The views of a scene show one set of named points, each view turned or mirrored, shifted and resized as a whole, with a little noise and some points left out.
In the rows, zero is written as 128.

Scene 1
View 1
J_13: [139 125 100 126 116 100 118 114 120 167 117 143 114 108 179 109 119 118
 123 129 128 100]
J_655: [105 152 121 141  96  96  93  54 130 131 102 145  75 145 212 160 109 124
 102 104 153  99]
J_850: [128 131  85 142 121 102 116 117 107 140 112 166 106 115 173 106 128 133
 108 105 132 129]
J_136: [126 133  85  99 131 117 106 105 117 178  90 131 103  98 190 128 118 108
  97  84 132  73]
J_347: [133 132 110 123 101 102  98  81 119 155 104 125  87 120 201 151 111 101
 119 111 139  95]
J_668: [137 130  83 138 133 113 138 150 105 164 124 167 138 102 157  70 131 141
 120 132 121 125]
J_322: [126 157 116 142 107 129 124 107 103 160 116 144 111 130 192 125 119 122
 127 144 136 118]
J_461: [111 149  82 110 136 125 114 123 110 165  98 140 120 106 193 104 107 136
  87  89 132  86]
J_599: [149 107  83 128 121  92 108 105 112 158 104 155  92 101 166 124 141 102
 119  99 127 116]
J_261: [125 152 114 135 112 124 127 113 111 169 117 146 120 124 187 113 118 126
 126 144 133 105]
J_603: [129 153 111 126 105 129 118 119 102 161 119 119 121 122 205 119  95 123
 125 139 133 105]
J_880: [125 135  78 120 142 120 125 122 107 178  95 168 111  99 164 104 146 119
  98  93 129 100]
J_650: [124 129  85 127 124  98 111 109 118 150 107 154 107 110 180 111 120 131
  99  97 133 105]
J_241: [123 147 106 143 112 114 120 106 109 150 115 156 109 126 185 116 122 128
 118 129 136 120]
J_469: [125 142  87 130 114 116 105 117 100 135 110 137 107 119 199 117 102 132
 104 101 136 121]
J_203: [137 122 111 109 104  97  92  57 130 173  88 124  67 113 197 174 128  76
 117  96 140  72]
J_385: [113 143  99 121 115 104 103  93 124 148 103 137 101 121 201 128 103 131
  96  99 141  89]
View 2
J_13: [158 125 153 113 124 117 129 100 106 149 111 124 125 138 156 148 134 136
 126 114 125 145]
J_655: [160 123 125 157 126 105 125  60 116 167 149 163 106 101 185 156 115 114
 124 118 132 141]
J_603: [162 103 147 123 113 119 137  96  91 137 111 128 130 115 153 148 123 118
 111 118 106 130]
J_469: [160 117 142 139 117 106 139  96  99 156 124 140 135 115 145 134 135 119
 141 108 125 122]
J_347: [160 119 144 149 120 119 116  81 116 164 132 137 102 122 169 149 128 123
 123 123 112 146]
J_241: [156 125 141 119 133 108 141  97 106 144 116 141 128 109 151 148 122 129
 126 111 127 140]
J_650: [158 127 149 127 128  98 134  99 105 161 127 135 127 138 154 139 136 129
 148 108 139 138]
J_461: [163 100 159 127 117  84 142 108  83 153 131 127 127 145 151 139 130 110
 150 114 134 132]
J_322: [157 116 143 119 130 114 141  98 102 137 110 138 124 100 150 154 115 125
 113 116 113 143]
J_136: [163 105 166 140 118  95 122 105  98 166 136 122 100 153 158 141 135 114
 148 124 123 147]
J_599: [153 143 156 132 136 113 121 107 125 168 119 129 110 136 143 136 144 143
 148 113 128 152]
J_668: [153 132 157  87 135 104 152 125  97 135  95 119 151 137 130 139 137 145
 139 101 138 138]
J_880: [156 122 166 116 140  85 140 125 101 155 121 125 113 143 136 140 131 129
 157 114 138 154]
J_203: [161 119 155 161 124 117  98  80 126 178 144 135  71 135 179 154 128 121
 129 134 108 165]
J_385: [163 112 143 140 117  99 130  83  99 161 137 140 120 132 170 147 127 114
 136 115 132 134]
View 3
J_469: [148 158 107 163 123 150  73 133 148 120 134  90 103 106  53 174 174 169
 116 108 129 130]
J_850: [174 166  90 161 114 154  60 119 122 114 128  99 108 125  85 138 192 166
 147 117 101 130]
J_655: [187 134 121 161 154 144  99  71 117 174 183  89  34 144  28 237 147 139
 129 128 132 140]
J_261: [170 148 142 105 114 157  81 135 141 123 131  92  88  99  40 146 180 126
 155  78  80 150]
J_461: [123 157  81 164 141 191  97 140 142  84 138  89 115 111  46 171 161 172
 116  65  88 170]
J_668: [172 178  99 131  90 166  44 155 126  77  99 100 135  95  85  82 207 155
 164  69  64 138]
J_203: [135  87 132 127 166 155 116 106  68 143 184  61  64 168  83 242 120 101
  90 137  67 125]
J_603: [147 143 156 112 117 149  82 152 156 122 131  82  91  81  23 170 168 129
 125  75 105 133]
J_241: [178 156 124 130 117 150  76 119 136 132 136 100  88 113  56 152 185 144
 156 105  98 142]
J_599: [159 135 100 145 123 150  66 126  84 111 135  85 115 148 125 147 174 142
 128 141  70 113]
J_136: [114 123  95 146 154 186 108 136 100  92 155  73 105 137  70 197 139 140
  97  83  63 154]
J_385: [155 146 100 166 144 167  90 110 120 121 158  83  76 122  36 201 152 151
 115  86 106 145]
J_347: [152 117 137 134 143 145  93 116 104 141 163  71  70 132  56 212 144 119
 107 119  98 119]
J_880: [135 151  77 141 133 188  95 134 118  88 131 101 130 143 104 133 180 162
 143  98  51 170]
View 4
J_203: [141 146 123 144 142 110 109  97 100 110  88 197 131 193 107 142 118 112
 101 156 133 172]
J_880: [117  82 122 168 146 136 116 135 104  90 124 145 138 123 135 154 120 141
 131 121 140 142]
J_261: [129 126 111 176 134 138 149 132  85 121 133 163 144 117 107 143  95 148
  89 108 125 137]
J_461: [130  83 101 136 150 129 105 141  94 117 139 145 114 125 119 150 100 142
 110 109 132 150]
J_603: [133 126  99 158 145 132 144 120  87 136 144 164 132 125 104 134  81 147
  73 112 127 130]
J_322: [136 132 109 178 135 134 161 128  93 125 131 157 141 123  97 147  94 145
  81 119 136 135]
J_136: [130  98 112 136 152 121  93 119  96 105 125 170 120 154 128 143 108 131
 115 128 133 155]
J_385: [136 111  99 137 141 123 119 132  92 133 106 154 117 145  97 151 106 133
  96 121 122 162]
J_650: [119  92 109 154 144 133 122 132 101 119 100 140 131 131 114 152 117 139
 116 121 122 151]
J_241: [128 118 109 173 138 136 153 132  97 127 113 144 141 122 100 153 104 144
  93 118 130 141]
J_668: [ 97  82 114 187 145 156 144 133  95 112 129 131 155  87 136 138 106 161
 113  97 114 116]
J_655: [153 143 101 144 128 113 142 132  97 146  78 157 117 165  64 165 114 123
  84 139 130 179]
J_599: [107 102 123 170 152 133 129 104 114 110  87 149 148 145 128 141 123 136
 117 141 124 138]
J_13: [113 113 113 168 143 140 133 116  90 120 112 162 146 127 120 133 105 143
 100 113 110 138]
J_850: [113  93 108 170 146 137 144 130 109 127  98 125 138 118 111 153 116 146
 109 123 127 137]
View 5
J_461: [144 144 110 170 140 125 125  57 155 124 123 164 134 100 131 103 132 133
 126 125 100 151]
J_13: [129 141 115 140 105 145 136  98 147 140 140 185 146 116 119 139 126 121
 110 145 127 146]
J_347: [150 170  99 136  94 155 118  99 129 140 184 184 142 110 124  99 154 130
 122 139 132 117]
J_880: [135 150 118 151 121 135 144  67 157 158 108 190 129  94 140 143 127 143
 143 131  90 150]
J_599: [125 172  97 136  95 144 145 107 153 169 138 198 140 121 130 140 135 143
 141 147  99 129]
J_655: [158 180 129 152  88 145 114 111 114 109 209 178 148  89 150  78 151 164
 125 141 130 103]
J_603: [134 115 119 154 123 169 124  99 132 122 161 161 135 111 110 115 146 114
 105 122 139 152]
J_385: [148 162 114 158 114 131 119  84 140 117 162 170 145 104 136  91 137 142
 119 138 118 129]
J_469: [124 144 111 173 125 149 132 111 146 122 150 160 137 118 127 100 141 146
 128 127 105 138]
J_261: [133 118 140 146 113 162 135  98 132 127 150 176 137  96 123 137 134 126
 109 129 135 153]
J_850: [116 147 127 164 111 142 149 118 150 134 134 177 139 113 140 132 125 159
 132 141  97 140]
J_322: [133 119 141 149 109 175 133 110 124 128 164 174 132  94 125 131 144 134
 117 123 134 145]
J_241: [128 134 139 155 108 158 139 113 134 126 153 176 138  99 133 130 134 146
 121 133 120 142]
J_650: [131 160 115 158 113 128 136  94 153 133 135 179 144 112 138 118 125 148
 126 142 102 137]

Which points are out of place in each view (at most two, in the order of its rows)? Write - if all are in place.
view 1 | -
view 2 | -
view 3 | J_599, J_136
view 4 | J_650
view 5 | -
